Points on a hilly landscape, in no order, each with its height.
From any point a ball rolls to the lowest of the 2 points nearest to it. It stops when none of these is lower. Distance is the straight distance between rows; heights are no part of it.
pum h=262: [-13 -14  18   6   8  -4  -5 -12 -20 -19 -38  16 -23   1   3  28   7   5
  13  -4]
zup h=148: [ 13  14  20  -1  16 -27 -16  -4   8 -12   4  11 -13  -6  15  -5 -28  26
  20  35]
bokab h=519: [-20  11  -3 -14  14   3   9  18 -15  -8 -10  16 -19  27   5   9  25 -37
 -25 -13]
zakos h=405: [  8 -26 -16   6   9  14   4   1  15   9  34 -12  13   3 -26  19  31  -7
 -13 -24]
buta h=772: [ 10  -4   3 -10  16  14 -11  10  -3   4  -7  16 -17  25 -16  10  34 -16
   1 -31]
Dodov h=484: [ 16  -1  17 -42  24  -1 -14   7  12 -24 -10 -24  -7 -20  12   0 -29  24
 -13  -4]
feg h=431: [ -1 -22  -4  -4   7  10   7  20  -2   1  29   5   4   1 -24  31  42   1
  -9   2]
bulit h=418: [ -2  23   6  14  16 -17  -4  -1  -4 -13  -1  15   8  28   5 -20 -11  18
   4  36]
nur h=224: [ 14  10  33  28  12 -10   6   5   0  -3 -15  26  -3 -13  17 -28   1  36
  15  14]
rogid h=452: [ -8   0  23 -30  29   4   4   6  14 -23 -10 -23  -5 -26   0  -5 -14   5
 -25 -27]
muvis h=684: [ 15 -27  -8 -16  -8   7   1  12  -3  28  16   4 -10  -2 -14   9  33 -32
   6 -25]
gopi h=668: [ 11 -16 -14 -20 -27  -2   7  -2   8  23  12  -3  20  19 -27 -21 -11   3
  -6  27]
mut h=574: [  6  -2  -1  -8  -3  17   6  -1  -1  -9 -14  -3   1   0  -2  10  11  -3
 -14 -10]
tasa h=399: [-10  11  17 -40  27   0  -7  19  22  -6   8  -5 -10  -3 -19 -16 -26   4
 -15  -6]
kiba h=383: [ 18  19  -2 -30  13   9 -10  15   9 -15   8  -9  -3  11  -8   2  15  17
  -3   6]
bapul h=543: [ 10  20   7  29  10   5  -9 -13   2 -14   1 -11   3 -15  17  -7   9  28
  23 -17]
kufik h=449: [  5   0 -23  -5  -6   7   4  -2   9  -4  19 -14  17  10  -7   8   2   9
 -20  23]
vizu h=508: [  4  21  -4   3   6   3 -16 -13  14   2  -2  -3   0  13   1 -14 -14  -2
  11 -13]
zime h=633: [-15  15  14  16  -6  17   8   4   7 -14 -18  11 -17 -39  19 -10 -19   0
   7   6]
gafat h=355: [  8   0 -33   4  -9  -3 -12  -4   0  23  25 -17  -2  27   1   5  18 -22
  -2 -15]
Dosat h=541: [ 19   7  -1 -19   2   9 -33  -9  29   1 -12  -8  -8   3 -12  -7 -36  -1
   5 -18]
Tik h=432: [ 30  -9  17  12 -13  -4  -4 -13   9  11 -11  11   7  -5   2 -24 -18  34
  26  18]
paril h=354: [-23  21   7  -1  35 -33  -6  -9  -4 -19  23  -8   6  29  -5  -3  -7  -6
  -8   1]
Bafo h=563: [-13  12 -12  46   5  12  -5 -15  10  -8   5  -5   4 -14  -1  11   7  20
  26  -5]
Zul h=239: [-10  18  25  24  15 -30   1  -1   2   0  -2  20   4  -3  12 -28 -33  -4
   5  12]
Dev h=664: [-18  17   9  -2 -12  28  17  11  17   3  -7  12  -8 -28   0 -20 -16 -15
  -7  -7]
ger h=582: [-23  19   7  26  16   5  -7 -11  24 -20  12  -4  -4 -23  -6   2 -20   6
  11  -9]
sodu h=485: [-40  -9  19   4  11  -5  32  12 -15 -12   5   9  21  -6 -15   2   6   1
 -35  10]
Rep h=380: [  8  -8 -27  19  10  10 -11  -2   1   7  34 -24   5  20   8  22  31 -10
 -14 -28]
ren h=527: [  6  18  30  32  20 -19   4   0  -5 -10  18  -6  14 -26  22 -17   9  27
  19 -12]
dafuz h=186: [ 12  -3  30  44  12 -31   7  -1   7   8 -20  30   8 -11  18 -22 -24  16
   3  26]
ranon h=335: [ 10  13 -19 -11 -32  -7  -3  -7 -10  19 -17   3  -3  18  12 -26  -5 -20
  13  10]
Sanal h=662: [ 25 -40 -20   2 -21   6 -13 -10   0  43  -9  -2 -29  12  -2 -12  37 -22
   6 -37]
gab h=300: [-17  -1  -5   4  -3   7   0   3 -21  -4 -30  22 -19  25  -1  22  12 -11
   5   6]
nusez h=210: [  1  -4 -10  -6 -15   6   0  -2 -12 -10  -5   5  -5  -4   4  28   7  19
  15  41]
bip h=467: [ 25  33  -5   6  -2 -12 -17  -7  11   2   5  -8   7  -7  21 -27 -29  12
  20   6]
Momuz h=353: [-16 -21 -42  13 -31  -5  26   2 -20  28   7  -7  13  13  -3  -4  22 -12
 -16  14]
guz h=364: [ 29 -14  -4 -31 -21  20  -7   3  25  15  -7 -17  12 -20  -6 -16 -17  14
  -7  -9]
Pili h=327: [ 25 -21   2 -39 -24   0   0   0  -4  14   7 -20  20 -28   4   2  -7   1
  -1   1]
nozek h=456: [-27 -23  18  -7  14  -4  20  12 -22  -3   9  12   6   7 -25  28  29  -1
 -19  -1]
binor h=68: [ 15   5  27  11   1 -34  -5   1 -12   4   0  21   2 -19  18  -3 -14  12
  31  30]
Simib h=243: [ -4  15  20 -31   8 -16 -21   8   0 -11  13  11 -11   3  -8   4 -11  18
  25  29]
Beze h=491: [-14  -1 -26   9   8   5   4  18 -13  -3   8   3  -7  36  10  20  22 -38
 -37 -10]
ruzet h=695: [  8   6  -3 -20 -15  -1  -6   4   7  11   6  11   5  12 -10 -27 -31   8
  -1  36]
gug h=697: [ -8 -34 -15  15  -4  16  13  15  -3  27  22  13 -14   8 -11   8  34 -50
 -17 -26]
labe h=583: [ -1 -19  -3  30  -8  17  -4 -29  11  -1  -1  -7  10 -12 -13  18   6  19
  16 -17]
Zipe h=458: [ 19   3  -7  10  -1  -3  -5 -13  -1  -8 -18  11  13  33  -1 -15 -10  34
   1  33]
mep h=616: [ -1   0   5   0   2  -4  10  -8   4  11  18  -4  32   9 -22 -21   1  11
  -2  -1]
balo h=539: [-22   7  -2  16   9   3 -11 -11  21  -8  13  10  -4  -1 -29  10 -27  11
   8  18]
bov h=486: [-20  18  26  -3  35 -19   6  -4  11 -24   2 -20  -4 -22  11 -14 -21  -6
 -12 -30]
kib h=457: [-28   5 -36  21  -6   2  12  10 -24  -2 -14   6  -3  36  14  16  -2 -22
 -24   5]
Sebud h=326: [ -8  11  18 -37  21  -9  -1  19   0 -18   7   7  -9  20 -20  -8   8  21
  -6  27]
domuk h=428: [ 26  26  -1 -22   3  -2 -24  10   5  -3   5 -11   2   0  11 -13  -9  26
  20  10]
Tezaf h=510: [-22  -5  11  27   6  -9  28   0 -23  -6   2   4  25 -13   7  -2  -2  10
 -15   0]
sug h=401: [ 20  -3   9  -6 -13  14  -8  -6  21  15  -5  -4   4  -9  -1 -34 -27  23
   9  -1]
mogig h=286: [  2 -11  16 -12 -26   6  21   0  -4  11   2 -11  21 -41   9  -6 -24  -6
  -6  -4]
fibo h=632: [  4   2  -5  -9 -13  -8  10   2  -5  29   6   3  21  20 -11 -39  13  -9
   3 -11]
vamad h=558: [-18 -22  -7  10  -5   7  -3 -13  -6  -1   2  -1 -11 -17   4  51  -3 -26
  -1 -11]
Mab h=534: [-27  -8   5  13  -3  -2  13  -8 -20 -11  -4  -1  -2 -16   9  25  -3  -8
  -5  -3]
pite h=760: [ 13  -5 -15   5  10  19 -18  11  22   2  14   4 -18   6 -22  18  28 -19
  12 -27]
dop h=261: [  6   7  22 -19  10 -11 -13   0  -9  -1  -2  -3  -2  -4  -1   2   8   9
  23 -19]
zun h=622: [ 17   6   6 -14   7 -10   1  -7 -17 -24  -9 -20  11   1  27  10  -2  13
 -10   8]
Basu h=600: [  3  -1   1   1   6  10  10 -10   1 -27 -13  -9   3  -3   2  11  -7  27
 -20  17]
Gaz h=669: [ 22 -41 -11  12  -9  13  -6  -3  -5  31  15 -16 -11  10   7  11  47  -6
  -6 -36]
Zedun h=648: [ 11 -20 -30 -11 -28  -3  14   2   7  38  12  -2  11  15 -32 -33  23  -8
  -4   3]
Fede h=655: [ 41 -21 -24  -9 -23  11  -8  -8   4  26 -15 -14  -7  12   1 -13  37   1
   9 -29]
Kige h=511: [ -5  15  29  13  40 -31   0  -5   6 -23  18 -27  12 -20  17 -12  -8  19
   4 -17]
begi h=571: [ 12  -3   4 -10 -10   7 -18 -18  17  -8 -15 -11  -4 -22   6  13 -29 -11
  13 -11]
piro h=402: [ -9  15 -16  -4  17 -14  -9  -4  -2 -17  29 -22  18  28 -10  14   2  -3
 -22   7]
lala h=494: [ -4  -7 -16   3  -7   9  -8  -9  21   2  24  -6  12  -7 -28  19 -15   1
   2  16]
sop h=288: [  2  18  -1 -15 -16  -3   5  11 -21   7   2  -5   8   8  21 -11   7  -9
   3   5]
Dapa h=520: [  9  -5   1 -41   3  14  -1   8  13 -15 -21  -5 -11  -4 -10   6 -24 -16
 -31   1]
ramu h=365: [-15  10   3  25  13 -33   6   6 -27 -18  -6  16   3  18  17   6  -5  12
   1  39]
Nis h=698: [ -9  22  -6 -20 -21  10  -3  11  14  17  -1   8  -9 -12  -5 -13 -16 -27
   9   0]
Zodiv h=800: [-17  24  13 -21  21  -8  -9   5  10 -31 -21   4 -39  -3  12   8 -17 -10
   9   8]
nimu h=733: [-15   8  -1 -10  -5  -1   4   3  11  -4  16   8   2  -1  -7  -4 -42  -5
 -21  39]
pidus h=769: [-13  17   3  -7   6 -11  -5  -5   4 -20   0  -2  -6  -3   8   7 -32 -14
  -3  18]
tiru h=297: [  1  16  16 -21  11   3  -1  14  -1   4   7  -5  12 -10   0 -24   6   5
  -1 -21]
Kiv h=729: [  0  19  -3 -17  -5  17 -18  17  14  -1  -5  12 -25 -14  -4   7  11 -22
  21 -18]
Pire h=709: [-21 -31 -31  29  -8  14  10   4  -2  17  -1   9  -7  14 -20  23  12 -32
 -19 -18]
kurur h=746: [  1   1  -1  10  -1  21 -12   1  11   4  -5   2 -21 -18  -5  25  28  -6
  28 -31]
gabas h=646: [ 23 -15 -22   9 -19   5   0 -22 -13  13  -8 -21   4  16  16   2  22  11
   1 -15]
borev h=675: [ 30 -35  -6  -4   8   5 -10  12   0  29  32 -15  -2  -8  -6  11  32 -27
  -3 -51]
dosur h=223: [  6   3  28   0  13 -10  -6  -8  -7 -20 -21   6 -12 -14   7   4  -1  23
  16   5]
sali h=325: [-12   0  -8   7 -13  -9   0  -5 -26  24  12  -2   0  18  15   4  21 -13
   5 -11]
samug h=579: [ -4 -18   5 -11   1   3 -10  -2  -6  10   2   5 -23  -9   3  37  10 -39
  -2 -33]
ganaf h=341: [-11   6  16 -22  23   5   3  17  13  -9  11   2   5  -1 -25  -2  10 -10
 -21 -21]
zor h=317: [ -5 -18 -33   7 -38   9  28   0  -7  16 -14   2   7  -2  -5  -8   6   4
  -8  31]
guni h=416: [-26  14 -11  25  -8 -10  17   8 -31  -5 -18  12   5  14  25   0  -4  -7
  -7  16]
bunur h=299: [-26  23  13  20  24 -40   1  -7 -14 -13   3  14   1  23   8 -12 -21 -14
   0   7]
vobep h=637: [ 31  -6  -6   2  -2  -5 -14 -28 -18  -6  -6 -29   9   8  29  15   2  18
   1 -18]
vut h=137: [ 13  -4  18  -2 -22  -6   6   4 -13   2 -10  15  -3 -22  16   4   2  19
  29  39]
mapu h=599: [ -1 -11  -5  24 -10   9  13 -13   2   9  11  -7  22 -11 -13  -8  11  25
   7   1]
goti h=268: [ -4 -22 -27   4 -24  15  13   3 -17  -5 -22   6  -5   4  -3  30  16   2
  -7  25]
Vulub h=320: [-12  -2   6  15 -20   3  28  -6 -11  11  -4 -12  24 -31  25 -21 -11 -18
 -10 -13]
doga h=345: [ -7   6 -18  -5 -23   9   5   5 -10   9 -34  21 -12  34  -3 -14   0 -25
   0  11]
Vad h=601: [ -2   4 -11  20 -19  25  -2 -14  18  -5 -17  -6  -5 -27   9   1 -14  -6
  10 -10]
Vigeb h=455: [ 13 -17   4  28 -12 -13   6 -13  -9   3 -16  16  17   9  -3  -7 -11  32
  19  36]
beget h=266: [-13  22  10  38   9  -4   6   6 -11  -3  -3  19   1   2   8 -17  17  26
  29   8]
lar h=552: [ -1 -13   0 -25 -10  13  16   7  -2  -2 -23  12  -1  -2  -7   8   1 -36
 -27 -10]
sudud h=465: [-13   8   4 -31  17   9  -5  13  25 -24   5  -6 -23 -12 -15  16 -24  -1
 -16  15]

Call two points neighbours if one is among the 2 nearest of the other. Go from one point of each pair to the other, from neighbour to neighbour, staying as low as possible. Name the highest point that can't be avoided.
mogig and dafuz -> bapul
ramu and rogid -> Tezaf
rogid and sop -> Dodov
ramu and mogig -> Zipe
dosur and sop -> doga

Where does a ball stop that starts at each point below?
ger -> dafuz
vamad -> sop
zun -> dosur
gug -> dosur
nimu -> rogid
Zodiv -> dosur
pite -> binor
labe -> rogid
bip -> binor
